Each row is a point on a tangle of strands that fork, close into loops and nearly touch. The rows are in no order.
Points whose rows are less than 44.7 apart are linked; no others are. Some points are linked to none.
nobes: [  3   9   7 -14   8  -2  10   4  -3   5   9  12  20 -20 -18 -11  -8  21
   1 -14 -17   9  24  14]
tuta: [  1   9 -16 -17 -16  30 -38  12   5   0  -3  18  -3  -7 -17 -26   8 -19
  11 -24  15  12  16  -5]
kob: [  2   0  19  10   1 -12  11  -8  34  -1 -11 -10  -3  -1  25  -1  -5  16
 -24   5 -29  -7 -35   4]
zor: [  4   4 -28  -3   8  11  21 -15  16  29   6  -9  -6 -12 -12   1   8  19
   2  25  22  18  19  22]
musu: [ -9 -16 -18  -6 -23  -4 -19  -3 -13  -5  -5  -9 -22  15   4   7  -5 -20
  -2 -14  17  -4  -8  -5]
domos: [ -1  -1  16 -10  -5  -1   4   0  13  -4  -3  -5  10  -2   2   5   2  24
   4  -2 -14   8 -15  13]
Damo: [  5   9 -25   9  -2  26   2  -5  26  28  -9 -16 -25  -7   9  -5  15  -3
  -9   7  20  15  -4  10]
Gotep: [  4   9 -28   3  14   8  22  -8  -4  19  15  -9  -2 -12 -14  -2  -1  13
  -6  13  15  13  30  18]
Gok: [-25  -6  -8 -19 -21 -17  17 -14 -40 -12  -2 -14   2   6 -16  11   3  -8
  18 -17  32 -12   3 -20]
mavol: [  2  -3 -41   0  -9  15 -28  12   2   5   5 -17 -28  -2  -1  -9   8 -29
   2 -21   8   1   8   1]
peson: [ -9   2   1 -14 -14   7  -9   4  -9   6  -6   3   0  -2 -16  -1   2  16
  12 -23  10  23   8  10]
biv: [-17   5  19   8   0 -18  32 -11  20   6  -6   3   2 -11   6  12  18  15
 -13  19   6  -2 -28  -6]
Kapi: [ -1   3 -23  31   2   5   3  -5  27  27  -4  -6 -21  -5  27 -14   4  -4
 -30   6  -4   5 -22   1]
Zukal: [ -6  18   7  10  11 -14   6  10 -22 -14   1   8  -3 -11  -7  -5 -14  -2
 -16 -24 -25 -11  20 -11]
tuves: [ 13   4 -23 -15 -20  30 -32  12   6   3   1   4  -4   8 -13  -8  -1 -24
  17 -11  26  18  10   1]
sug: [ -8  -7   6 -28 -11 -20  -1  -9 -24 -25  -3   3   1  -3 -15  12   0 -14
  19   2   2 -31  20 -20]
ruri: [  4  15 -42   1  -4  13 -19   6 -13   8   9  -8 -21 -13  -9 -15  -6 -21
  -8 -21  12   5  25   3]
senaf: [ 10   5  45  10  13   6  -6   1   6 -16 -14   1  16  15   4   5  -2  10
  -3  -4 -18  -1 -25  -3]
Zosu: [-10  23  20  -9   4  -7 -12   0 -34  -9   2  25  17 -10 -29 -16  -8  -1
  23  -7  18   3  24 -28]
Tuz: [ -7   6 -38 -20 -13   3 -13  14   1  -8  15   7 -20 -27  -8 -16   5  -8
 -11 -23 -24  -5  19  13]
Separ: [ -8 -10   5   5  22 -24  36 -13 -27  -3   3 -15  17   1 -17  11  17  -5
  18  16  33  -7   5 -14]
Kofos: [ 6  4 17 -1 10  6 30 -8 14 21 -1  8 32  4 -2 -2  4 33 14 11  8 26 -4 19]
mitoz: [-12  -7   9  -4   7 -16  26  -4 -26   1   5  -5  15  -1 -24   7  11   1
  23   2  34   8   6  -6]
fafog: [ -5  -7   8  11 -10 -18  15 -21  30  15  -7   3 -20  -3  24  17  15 -22
   0  36  12  -9 -25 -21]
naman: [ -6  -5 -29 -22 -30   2 -10  -7 -26  -4   3  -6 -19  10  -8  -2  -4 -25
   6 -19  21 -21  18 -25]
fubiv: [-11  -4  -1  -6  -6   3   8 -10 -13  20  -4  -3  17  10 -13   2   5  13
  31  -8  47  35   2   1]
Dugu: [-15   8 -13   1   1 -16   6  -6 -36  -8   7   0 -21 -10 -12   6  -4  -1
  -3 -15  10 -15  22  -9]
merof: [ -3  13   0  21   0   5 -29  20  -9 -10   7  17  -2  -2  14 -21 -14 -24
 -21 -30 -24 -10   1 -11]
Kidez: [-12   9  13  12   6  -3  19  -6   5  13  -2  -5   5   0  13  -3  -3  23
 -21   4   4  12 -20   9]
zupas: [-18   9  -5 -13  -9 -10  10  -2  -8   0   2  -7 -11 -21  -6  -1   2  28
 -10 -32  -6   7   7  17]
gozor: [  2  14 -17   3   2  22 -14   3  -8  19   2   2  -3   1  -8 -10  -4   0
  -8 -10  10  21  19  10]
pufo: [  9 -19 -22  16   3  -8  -9   7  24   8   4   1 -18   5  24   2   0 -20
  -7  30 -22  -7 -11   1]
Kep: [ -3  -1 -34 -15  -8  -6   5 -10  -3   9   7  -9 -20 -15  -7   3   7   3
   4  -7   1  -1  24  20]
miza: [ 13  -2  14  14   4   4 -19  15   6 -18  -2   7   0  10   9   0  -8 -10
  -2   2 -23  -7  -7  -6]
filof: [ -6  -7   2 -32 -12 -24   9  -2 -14 -20   3   5   4 -13 -19  14  13   0
  28  -7 -10 -21  24   0]
zifa: [ 10 -10  12  -3  -7   9  -7   0  26   2  -8   8   9   1   5   4   3  17
   8  14  -8  17 -15  22]
vedaf: [-14 -17 -20 -29 -27 -10  22 -13 -32  -7   4 -16  -8  11 -11   8   5  -8
  12  -5  24 -26   4 -18]
godog: [ 12   4  25   6   3   9 -28  21  10 -24  -6  26  12   2   1  -9  -8 -16
   0 -16 -33 -14  -3 -11]
bibap: [ -5  -2  -3 -19  -4 -10   5  -4 -13 -11   4   3   2  -9 -18   9   4   5
  15   1   7  -9  24   3]
Vipog: [-12  -6 -31 -10 -17   3   8 -18   5  16  -7 -21 -34  -2   4   8  18  -3
  -3   9  28   1 -11   0]
gidab: [ -1  -9  -9   9  -5  -9 -11   4   9   0  -6  -8 -25   5  11  11   5 -19
  -1  16 -10  -5 -13   5]
zat: [ -9 -10 -30  -1 -13 -15   2 -10 -11   2   4 -17 -22  -1   7  10   2  -9
  -5   8   6 -12   4  -3]
Kasas: [ 17  -2 -13  -6   8  -8  -6   5   3  -9  16  10   3 -14 -11  -1  -7  -4
  12  16 -21 -12  34  10]
beb: [  2   2  25  -4  33 -24  38 -11  -9   2   7  -2  26  -5 -21   6  20  13
  22  17   9   3   3  -2]
garu: [ -5  -6   1  -7  -4  -5  18 -10  11  12  -2  -1   7   0  -2  11  12  10
  16  26  34  13  -7   2]
miz: [ -8 -11  26 -27 -18 -12  -4  -3 -15 -14 -13   3  22  14 -22  11  13   3
  39  -4  13   6  -6  -9]
pek: [  5   4   5  20   9  11   3   7   9   9  -1  -3   1   6  13  -6  -6  10
 -19   2   4  15  -6   8]
Dev: [-10   0  29  21  26 -17  33 -12   2  -1   3  -6   7   1  -4  10   6  13
 -10  13   2  -5 -14  -9]
Guf: [  3   9  46   9  15  -5  -8   0  -6 -21 -15   0   4   2  -8  10   3  -2
   0 -11 -17  -5 -10 -11]
nifi: [-10  10  28   3  16  -4  18  -4  -4   0  -4  -9  13  -4  -4   2 -11  29
 -12 -23  -9   9 -12   5]
Masal: [ 17  12 -10   6   8  21 -20  25   5 -10   5  35  17  -2  -4 -20 -14 -19
   4   2 -17  -5  31  -5]
vup: [ 16 -15  -2  -2 -15  13 -12   7  39  -5  -7   7   0  10  16  -1   5   6
   0  25  -9  11 -22  21]
kedo: [ -7   4  13  28   7 -10 -14   4 -19  -8  -2  -5 -14   4  10   4 -12 -12
 -15  -8 -15 -18  -9  -7]
Ber: [  6  12  42  17   6   9  10  -2  12  -8 -13  -3  21  10  13   2   0  23
 -16   5  -9   8 -38  -2]
Fitat: [  9  11  44  -6  18   1  20  -6   4  -4 -12  -3  35   2  -9   3  -7  33
  -8 -15 -18   7 -14  -2]
rela: [ -9  -6   2  -9 -19 -18 -10  -3 -30 -18  -2  -2 -11   4  -5   7  -5 -13
  13  -5   9 -14   9 -16]
rele: [ -4 -10   3  21  -3 -18 -32   9 -17 -13   0  -4 -22  16  14   4  -3 -27
  -1  -5 -21 -10  -7  -9]
zolo: [  2 -14 -21   7  -8  -1  -4 -12   9  16  -4 -11 -21  18  18   2   0 -34
  -1  33  31   0  -3 -17]
livin: [-17  -3  -6   4   4 -21  32 -20   0   3   3 -10 -16 -20   5  10  16  18
 -15  17  -7 -13  -8   4]
dab: [ 23  -8 -35  10   4  22 -17  11  19  12  12  -6 -13   7   6  -7   4 -28
  -6   3 -13   6   7  13]
gofe: [ -5  -4  -4  19   3 -15  17 -12  25  16  -2   4 -18  -6  22   5   2  -8
 -13  33   0  -7 -15  -6]
mano: [  9   3   6  20  11  -2  -1   1  23   0  -4  -3  -1   5  28 -11 -10   4
 -30   1 -33 -11 -21   3]
nus: [ -4 -21 -16   8  -8 -17 -20   3 -15  -9   2  -5 -19   9  16   1  -2 -34
   3   3 -23 -23   2 -11]
Sil: [ -7   7 -25  10  -2  24  -7  -3 -18  21   3 -18 -20  -3  -5  -3   0   1
 -12 -14  24  16   7   7]
dur: [ -5   3  -4   5 -14  20  -4 -11  24  19 -15  -9 -21  -3  12  -7  12  14
 -12  -2  12  19 -31  14]
ratu: [ -7 -12 -29 -27 -18 -10  21 -22 -24   1   4 -12   2   6  -8  15   2  -8
  15  12  30 -15  15  -9]
Lasuk: [ -8   5  20   4  21 -15  18 -10  -7  -9   3  -3   9 -10 -16  12   1  11
   6   6 -20 -15  12  -2]
Bitil: [  5 -10  -4  -1   6 -10  18 -11  14   7   3   3   2  -1   2  14   1   5
  11  36  13  -1   2   5]
Gatak: [  3  22  29 -15  10  -4  10   1 -15   0   2  18  25 -20 -22 -11  -9  23
  12 -15 -18   5  26  -4]
timog: [  3 -19   5 -14   3 -20  12 -16  -3 -18   5  -9   3   9  -2  21   6 -14
  22  35  -2 -30   3 -15]
nedo: [ 19  -8 -17   9   0  15 -22  11   0  -1   6   5   0  18   1  -1  -4 -20
   2  16  13   8  11   4]
Mame: [-18 -12 -12 -37 -33 -11  -1  -9 -22 -10  -4   1  -4  -5 -15  14  16   2
  22 -14  10  -2   6   0]
Gule: [  3  -7  20   1  11 -10   5 -14  -7 -13 -12 -10  -2  16   1  23  13  -6
  16  18   0 -23 -21 -22]
Gop: [ -4   4 -24  23   3  14  -9  -1  -1  16  -4 -18 -20   4  15  -4   1  -7
 -19  -5  14   5  -5   3]
boko: [ -7  20 -20   7  -1  23 -23  11 -12  11   3  -5 -22 -19 -12 -25  -4 -13
 -19 -37   4  13  18   3]
mut: [ -2   2 -36  12 -12  13 -29  24 -11  -2   4   1 -21   4   5 -16   2 -32
  -5 -26   0   4   0  -8]
bofa: [ 27  10 -11   8   5  36 -11  23  14   6   7  15  23   9  17 -29 -16   4
 -21 -25 -13   9  12  10]
Navi: [  2   1 -27   3  11  -9  21  -5  -1  10  14  -5  -8 -12  -3   2  -3   8
  -5  25   0  -8  22  15]
foreb: [-11  -9   9  -5   6 -28  25 -12 -10 -10  -3 -14 -10 -15  -3  18  13   8
  -3   8 -19 -24 -10  -4]
mig: [  0  -9  41   0  11  -4  11 -20   9 -12 -14 -12   5  10  -2  20  26  -7
  19  27  15 -13 -36 -22]
lal: [-12  12 -11  18   8  -1  30 -14  16  25  -1   4 -11 -11   9   0   7  10
 -20  21  22  15  -6   0]
vuru: [  0   8  -1 -11   4 -12 -15   5 -17 -14   4  17  -6 -10 -15   0 -11 -12
   8  -3 -15 -20  27  -9]
gesof: [ 18  11   9  28  20  27  -1  14   1   5   1   4  13   6  18 -18 -28   9
 -29 -14 -15  -1  -4   2]
mubi: [  1   4  21 -26  -9  -7 -19   9   1 -18  -9  21   8   3 -17   2   2   0
  27  -6 -12  -5  11  -6]
kazag: [ 11  12  18 -14   9   5   7   3  16   1  -4   3  37   0   0 -17 -17  33
 -16 -22 -23   6   8  13]
Mena: [ 15  -3 -12   2  10  12   1   7  23  12   9   3   6  -4   6  -3  -8  14
  -7  16 -16   7   8  24]
zado: [  4   0 -43  27   7   9 -13  -1 -13  17   5 -18 -34   0   8  -4  -4 -23
 -18  -2  11   5  10   0]
rizaz: [ -7 -17  10   2  -7 -19  -2  -6 -10 -15 -11  -9 -12  11   1  18   5  -5
   7   6  -1 -13 -15 -13]
gosis: [  7 -23 -11   8   9 -22  -4   6  14  -4  12   0 -11   1  22   2   0 -16
  -2  25 -43 -23   1   5]
Bapep: [ 11   1   0  -3 -10   2 -32  32   7 -20   4  31   6  -4  -4 -14  -5 -24
   7  -8 -24  -9   6 -12]
noruf: [ -1   4  40  20  16  -3  12 -11  14  -3  -9   1  10  14   5  13  13  -4
   7  31  14   2 -31 -21]
fop: [ 13 -11  -8   9   9   3  -4   0  -6   0   7  -4  -1  11   0  10  -8 -15
   7  28   7   1  12   3]
gekam: [  9  20  21  33  22  15   0   9 -21   2  -2   4  13   5  10  -6 -26   8
 -25 -20 -12  -4   4  -6]
muz: [  0 -12  -7   7 -21   5 -27  15  15  -6  -6  -3 -15   9  18  -4   7  -9
  -9  -8 -15   6 -32   8]
sel: [-14   2  34  12  12  -5  17  -5 -11 -11 -13 -16   5   1   0  14   8  10
  -9  -6  -5 -11 -35  -8]
kor: [  2 -23  11 -17   6 -21  32 -13 -12  -8  -1 -13  13  18  -6  23   8 -12
  20  36  24 -37  -4 -24]
Digo: [ -5  11 -13  41   9   4  -1  -6   7  24  -2 -12 -28  -2  24  -4  -4  -6
 -31   5  14   9 -18  -3]
butam: [-23  -8   2  -9 -20   0  11  -7  -6   7 -10  -8  -8  -7   3   8  14  13
   0  -2  19  13 -20  16]
duno: [  2   8 -22   1  -1   9  -1  -6 -20   4  16   0   4   7 -10  -1 -10 -18
   9  14  31  10  34  -8]
kagid: [ -6   0   2 -13  -8  -1  21 -14  25  23   0  -7   7  -7   5  -5   6  33
  -5  -1   5  20 -20  21]
Fal: [ 20   9  30   8  19   9  20  -6  32   6  -5   5  26   3  15  -2  -8  24
 -11  19 -19  -5 -11   6]
Zanul: [  6  22  38 -10   5   4 -11   7  -7  -4  -5  30  21  -7 -25 -16 -13   9
  12 -16 -13  -4  21 -16]
Pimi: [ -3   6 -14  -2   5  12  15  -8   6  30   4  -9   5  -2  -9   1   7  18
   7   4  34  31   9   9]
medet: [-10  21 -19  -6 -14  11 -28  11 -15  -3   5  12 -18 -25 -16 -30  -8 -17
  -7 -33  -1  -2  15  -6]
danu: [ 21  -3  -1   6   6   6 -28  21   5 -17   2  28  11   2  -8  -4 -12 -21
   8   7 -21 -12  18  -5]
kif: [ -2   7  -4  17   5  -2  23 -18  36  25   4   7 -13 -19  17   1   5   4
 -24  32  10   5  -9  -3]
lozu: [ -8  11  -9  -1  -3 -17  -5  -1 -35 -15   7   7  -7 -11 -13  -1 -11 -20
   0  -3   4 -28  31 -22]
degup: [ 12 -11   1 -12   1  -9   3  -3  10  -3   8   1  -1  -6  -9  11   0   1
  11  30 -13 -10  13  10]
dovi: [  0  11  33  26  26  -9  21  -8  13  11  -7  -4   5   4  15   6  -4   9
 -18  18 -11  -4 -23 -10]
duzo: [ -9  -6  -4 -31 -17   2   1  -6 -14  16  -2  -4   6  11 -19  -1  13   5
  32 -19  39  31   2   8]
zefod: [ -7  -3  16  -4  -4  -8  10  -8  33   1  -5  -3  -2 -12  13   8   1  17
 -11  18 -24 -15 -30  11]
Puset: [ -7  -5 -35 -25 -17   1  18 -22 -23   5  14 -17  -4   0 -19   4   0  -8
  18  -2  29 -10  35  -2]
Zuf: [ -2  -1  18  13  -6  17 -19   9   5  -1 -10  -1   5  14  18  -4 -10   6
 -14 -17  -7   8 -30   4]
zabel: [ -4   8 -24  -8   1  -4   9 -10 -29   6  18  -5   1  -8 -24   4  -4  -8
  17  -1  23   5  41  -3]
ziko: [ 11  -7 -17 -12  -9  17 -34  12   7  -8  10  10   7  16  -4  -3 -10 -22
  15   4  15   8  20  -9]
Fanob: [ -6  -2   4 -13   2  -9  36 -11  14  23   2  -2  17  -8 -10  -5   9  32
  15   7   8  22 -10  19]
Bos: [ -8  -5  -9 -14 -13  -5  -2 -10 -28 -12   5  -3  -5  16 -11   6 -12 -23
  15   4  32 -10  18 -17]
miros: [ 30   5  28  13  21  20   5   9  17  -6 -10  12  28  13  12  -3 -15  13
 -12  15 -27  -6   0   1]
pofi: [ 13  -8  -7  23   8  11 -11  17  26  -2   3   5  11   6  31 -13 -12  -9
 -21  -1 -40  -7 -15   9]
Sokez: [17  7 20  1 10 12 24 -5 33 15 -5  5 33  0 11 -7 -6 31 -3 15 -7 16 -7 17]
renem: [ -3  10  12  15  13   2  13   3 -27  11   4   5  14  -4 -14   3  -7  16
   5  -2  20  25  14   0]
lesam: [ 17  -4  -6 -10   0   4   1   4  38   1   5  -4   9  -4  15  -9  -2  16
 -18   9 -29  -4  -6  23]
lida: [  5  -4  25 -11  14 -10   5  -6   4 -12   2   5  11  -5 -14  14   5   7
  16  14 -24  -7  14   7]
bodo: [ 26 -13  -1   6  -4  25 -27  24  28  -8  -7  19  11  17  12  -2  -1 -13
   4   9 -14   3  -9  15]
pezof: [ 18  13   3  14   9  32 -10  19  -1   3   3  21  14   9  11 -16 -10  -2
 -13 -19   2  18  16   2]
duson: [-20   9 -10   6  -8  -2   4  -5 -40  -4   1  -9 -17 -13 -10   6  -4   4
 -10 -26  13   5   9  -5]
tum: [-21   5  34   7  19 -15  18  -3 -31  -5  -7 -12  10   4 -12   7  10  10
  -3 -21   6   1 -21  -6]
Liga: [ 26  10  35  27  32   7   6   3   3  -4  -6   3  22  10  13  -1 -17   8
 -20   3 -26  -7   1 -11]
talu: [  9  10  13  -3   1   6 -13  10   4 -11   0  15  11  -2  -4  -8 -11   9
  -2 -11 -16   0  11   8]
sudo: [  8  -6 -35  21   2   7 -19  15  13  11  10  -6 -19   1  17  -4   1 -25
 -15  -2 -16   5 -10   1]
Volob: [ 28   0 -20   5   6  47 -14  35  25   2   9  20  21   8  17 -27  -4 -10
 -13 -28 -20   4  -3   5]
datuv: [ 24  -4  11  -6  12   1  -4  10  27  -8   3   6  22  -2   9  -7 -13   8
 -12   7 -43 -11   4  14]
lide: [ -3  -4  -8  11   8  -8  11  -7 -18  -2   7  -4  -6   9  -1  15  -7 -10
   1  21  19  -7  11 -11]
vinit: [ 21  -6  -3 -10  -2  24 -22  22  31  -9   6  17  23   7  10 -13  -7   1
   2  -1 -25  10  -4  19]
Gav: [  5   1 -13  -2   7  13  -2   0   3   8   7   3  -6  -4  -4   1  -3  10
  -5  -7  -3  15  14  19]
fus: [ -7   2 -14   7   7   2  12  -9 -26   4   4 -12  -2  11  -9  12  -5  -6
   5  17  43   8  19 -15]
rabuk: [  6  -7 -36   3  -3  -6 -19   5 -10  -9  12  -3 -18 -10   2 -10  -3 -28
   0  -3 -11 -18  31   3]
Mur: [ -9 -11 -15   1 -11  -5  13 -20   7   9  -1  -9 -16  12  11   7   4 -12
   3  30  38  -8  -7 -12]
kopil: [  7 -19   1  -8 -18   1 -23   3  17  -8  -2  -4  -4  20  11  11   1 -23
  16  28  -1  -7 -15  -1]
Supar: [ -9   5  17 -14  -4 -15  -8  13   1 -17  -3   2   0 -13  -2  -7 -10   7
 -12 -33 -37 -16  -6  -3]
pafom: [ -7 -11  14   0 -13 -12   5 -15  18   3 -19  -5 -11   7  17  17  14  -7
   4  28  18  -4 -32  -9]
Bavi: [ -5  13  39  -1   9  -5 -11   7  -7 -22  -3   2  -1  -2  -5   3  -4   5
  -8 -26 -32 -19 -11  -9]
tuzas: [ -1  -6 -17   9  -1   8 -10   6  29  17  -2  -7 -15  -8  18  -8   8   5
 -22   4 -14   7 -19  17]
kedal: [ -9  11 -12 -11 -22  12 -33  10 -14   2  -1  21  -5 -13 -23 -30   0  -6
   7 -27  15   6  15 -11]
foma: [  4   7 -20  -9  -1  -9 -12  13   1 -13  16  23  -4 -23 -10 -15  -9 -14
   1   0 -21 -17  36  -2]
vemu: [ -5 -20 -14 -14 -14  -9   6 -12  -2  -2   7 -10  -2  20   4  14  -6 -12
  12  25  30  -8  -3 -12]
lidif: [ -6   1  42  -4   3  -7   7  -5  -1  -4 -12  -1  18   5 -10   8  15  19
  16  -9   3  12 -32  -1]
mub: [ 12  12  23  31  26  15   6   9  -6   0  -5   8  20  14   8   1 -16   6
 -12   5  -4   4   6  -6]
vozu: [ -1  -6 -24 -12 -13   8 -20   7  -9  -1  -3 -11 -19  -3  -6   1   6 -17
   3  -9  12   6   4   7]
Nin: [  0  -7   2 -15 -13 -16 -15   9   4 -20  -5   2  -9 -14  -3   3   0   4
  -1 -12 -26 -16  -1   7]
bavoz: [  5   1  -7  14  -4  28 -22  13  13   7  -8  -1   4  11  18 -12  -7  -1
 -21 -15  -7  21 -26  14]
tesa: [ -4 -17  -6  17  -7  -4 -27   6  10   2  -5  -7 -27  12  23  -2   3 -22
 -10  -1 -21  -5 -29   0]
Vipom: [ 12 -11 -16   1 -12  15 -20   5  25   1  -7  -7 -12   3  14  -5   8  -3
  -5  10   1  11 -20  15]
mifi: [ -8  -8   2   4 -21   3 -20   1 -14  -5  -9  -8 -18  24  14   9   6  -9
   1  -6  15   8 -25  -7]
pul: [ -8  15 -16  -7 -10   2 -14   6  -8  -4   7   9 -14 -21  -7 -19  -5  -2
 -11 -31 -16  -7  20   5]
sase: [ 17   2  13 -12  13  -1  18  -1  27  11   0   0  32  -3   4  -7  -8  37
  -1  -2 -23  12   0  22]
dono: [-20  10   6   1   2 -14  21  -7 -13   5   5  -9   3 -12  -4  -2  -3  32
 -15 -26  -2  10  -5  11]
kogup: [-14   3  -5  14   6  -7  17 -10  -2  11   1  -8 -10  -5   5  10   4   9
 -14   9  17   7  -8   2]
Ruvo: [-16   8 -26 -23 -16   2   4  -5 -11   8   0 -10 -13 -24 -16  -1  11  13
   4 -29   4  12  13  18]
ganip: [ -7 -17  12 -12  13 -19  39 -17 -26  -8  -2 -21  18  14 -14   9  12 -17
  20  15  36 -23  -4 -25]
lafoz: [ -3   8  14  15   2  14 -16  12 -10   0  -7   4  -2   4  11  -8 -14   7
 -15 -17   3  15  -7   0]
rifu: [ -2  -4  21 -10  -8 -15   9 -11  21 -11 -11  -6  -3  -5   5   7  13  23
   5   7 -26  -5 -32  11]
Fisip: [ -8  -6  -6 -10  -5  -7  12  -6  -9   2   6  -4   9   1 -14  12   5   9
  17   9  27  10   6   3]
vinu: [  2  -5  21 -28 -19  -5 -12   6   7 -12  -5   4   8  10 -12  15  10   6
  31  -1   1  10  -3   3]
gif: [ 27  -5   5   5   6   6  -8  17  35 -10   2   1  19  10  20 -10  -7   0
 -16  -5 -48 -12 -15  14]
zon: [-18  -5  -3 -35 -24  -9   1 -10 -19   1  -5   2  10  -2 -20   1   5   0
  27 -16  29  10   8  -6]
lefit: [ -8   1  19  13  18 -16   0  -4 -17  -8  -6 -10 -14  -4   3  15  -2  -6
 -11  -6 -29 -24  -7 -11]
pabip: [ -1   2  29   2  28 -20  19 -12 -12 -10   2  -8  -7  -5  -6  17  10   1
  -4   2 -24 -24  -6 -11]
rizuk: [ -5   0  32   0   5  -7  24 -11  17  -2  -9  -5  11   2   3  11  20  20
   8   8   9   8 -31  -2]
kes: [ -6   5  23   7  31 -19  45 -12  -1   8   7 -11  13 -10 -15   1  11  22
   7  17   7   3 -12  -1]
taf: [-11  -6  24  -1 -15  -1 -20   6 -14 -16 -15  -3   0  25  -3  11  -1  -8
  13 -10  15   9 -22 -13]
pak: [-14  11   3 -10   3 -16   7 -10 -42  -8   3  13  14  -3 -22  -1   1  -1
  23 -12  25   0  30 -23]
Larov: [ -8  19 -12  10  -1 -10 -11   6 -25  -7  12  13 -15 -21 -10 -16 -15  -9
 -19 -28 -16 -13  24  -9]
Fidi: [-27   5  19   3   4 -14   7  -2 -39  -6  -6  -4   6  -1 -16   4   5   8
   5 -24  24  12  -8 -11]
dob: [-12  -3 -21   5 -10   0  18 -24  18  22  -4  -6 -22  -6  15   7  18  -2
  -7  20  36   1 -10  -6]
sof: [  0   2 -18 -22  -9  -6 -10  -1  -6  -3   4   5  -5 -17 -16   1  -2   3
   8  -6  -6   0  34  18]
Fimo: [-16   0  16 -20 -17  -6 -13   1 -18 -15  -6   5   5  12 -19   6   1   0
  33 -14  23   3   4 -13]
Leba: [-12   4  -4  -4 -11   5  13 -12  37  21 -11  -2 -12  -8  11  -1   7  27
 -16   5   6  16 -29  13]
rovog: [-27  20   2   5  -7  -3   5  -2 -38   3  -5  -4  -3  -8 -14   2  -2   2
  -2 -28  36  15  12 -11]
neder: [ 9 -3  4 18 12  0 -1  6  0  1  0 -2 -2  9  8  2 -4 -1 -2 20  2  4 -6  2]
vepim: [-16   1   1  -6   4  -8  24  -3 -33   9   6  -5  21  12 -19   1   3   5
  28  -9  47  24   2  -4]
nevet: [ 17   5  -5  11   5  27 -23  28  -4  -4  12  28  14   5   3 -22 -14 -15
  -9  -9   1   3  18  -3]
Muze: [-18 -23  -7  -8 -15 -12   8  -8  -9 -10  -4 -10  -4   9   4  19  11  -8
  11  17  17 -11 -10 -12]
rinu: [  4  15  21 -18  -4   3 -26  11   5 -11   0  35  13  -8 -20 -17  -5   2
  19  -4 -14 -14  19 -14]
bubi: [ 26   3   2  10  -4  29  -7  13  22   3  -6   1  22   8  29 -16 -12  12
 -21  -9 -15  13 -16  15]
begod: [ -6   1  -4 -23   2 -15  18  -4  -7   7  12   6   9 -24 -21   2   3  29
  20 -16  -8  15  21  17]
kitif: [ 15  -5 -16 -15  -4  21 -27  23  25  -8  12  16   7  -2  -3 -10   5 -10
   4  -5 -11   7  11  14]
teba: [ 18  -4 -40   6   4  23 -17  13   5  16  11   1 -10   7   0  -7  -5 -23
  -4   7  11  12  23   2]
sedu: [-20  -4  13   9   1 -13  15  -9 -13  -4 -14 -13 -14  -1  12  13   8  16
 -15  -8   1  -4 -29   0]
rok: [-16  -9 -11 -24 -22  -4   3 -11 -11   0  -6 -13 -13  -7  -5  10  16  13
  12 -11  14   4  -9   8]
seg: [-16   0  -5  20  12 -13  29 -13  -7   6   7 -11 -11  -2   7  14   1  -4
  -5  27  20  -5 -10 -13]
ver: [  2  -7 -14  -9  -8  -8 -19  18  16 -16   8   7 -12 -10   5  -8   3  -8
  -5 -19 -44 -13   2  14]
pami: [ 12  -2  28  22  17   4   1  -2   7  -3  -7   4   8  15   9  14  -3  -3
  10  31   5   2 -11  -8]
vik: [ -1  10 -14   2  -2  21   9 -15  24  36  -3 -15 -13 -10  -3  -5  16  10
  -4   5  32  29  -3  11]
Goser: [  6  -5 -26  21   3   5 -23  15  -2  -2   6   7 -11   6  12 -15  -6 -36
 -11  -9 -13   5   1  -6]
Lis: [ 21  -8  21  14   1  19 -19  16  13  -9  -9  16   9  19  17  -1 -12  -9
   4   6 -13   3 -13   6]
Butu: [  5 -17 -40  -9  -8 -10 -18   6  -7  -8  12  -4 -27   1   9   1   3 -29
   2   7 -20 -11  10  -3]
forug: [ -4  11  33  29  14   2   7  -2   2   3 -15  -2  10  10  17   2 -12   9
 -26   2  -5   6 -37  -6]
keze: [-16   3   2 -18 -13  -8  13 -16 -38  -3  10   2   9   9 -23  -2  -9 -15
  23  -4  41  -6  29 -21]
Zez: [ 30   4   7  -2  -2  32  -3  15  29   5  -4  14  34  12  24 -23 -15  28
 -11  -8 -12  11   2  21]
zaren: [  8 -26  -8 -10  -5 -13   3 -11   9  -7  -5  -6 -11   3  14  21   7 -16
  11  33 -11 -28  -3  -4]
zozo: [ -2   6  47  -9  14  -7  20  -6  -3  -1  -9  -7  25  -4 -20   3  12  27
  15 -21 -11  16 -20  -2]
vegos: [  4   1 -30 -20 -10  13 -25  21  12  -5   7   7 -10  -8  -9 -14   8 -12
   5 -18 -14  -3  18  12]
Sefib: [ 10 -14 -17   8  -1 -10 -11  11  19  -7  12   1 -13  -5  19  -4  -2  -7
 -13  -3 -45 -17  -7  12]
sige: [ 27   9  11  -4  10   7   2  10  23  -7  -2  -2  43   8  17 -18 -19  26
 -28 -15 -31 -11  12   6]
buki: [ -2  16  32  -6   2   5 -14   1 -17  -2  -2  22  16  -4 -20  -6  -8   5
  23  -7   9   3  18 -15]
Niri: [  9 -10 -36 -12  -1  -2  10  -9  13  10  15  -9 -14 -13   3   4   9   5
  -3  16  -3  -1  15  22]

A piece is two or more points that can be reached from each other along the links. Count, over all rows, the pieces, the separate loops (a circle has one, a figure eight two, a Y none), the forks (points with three links) and the tips (points with one).
pieces | 4
loops | 4
forks | 21
tips | 21

How many points has the smallest loop of links through each point below? Write - if it is on no loop.
lesam | 20
sudo | 14
vepim | 21
kogup | 7
kes | -
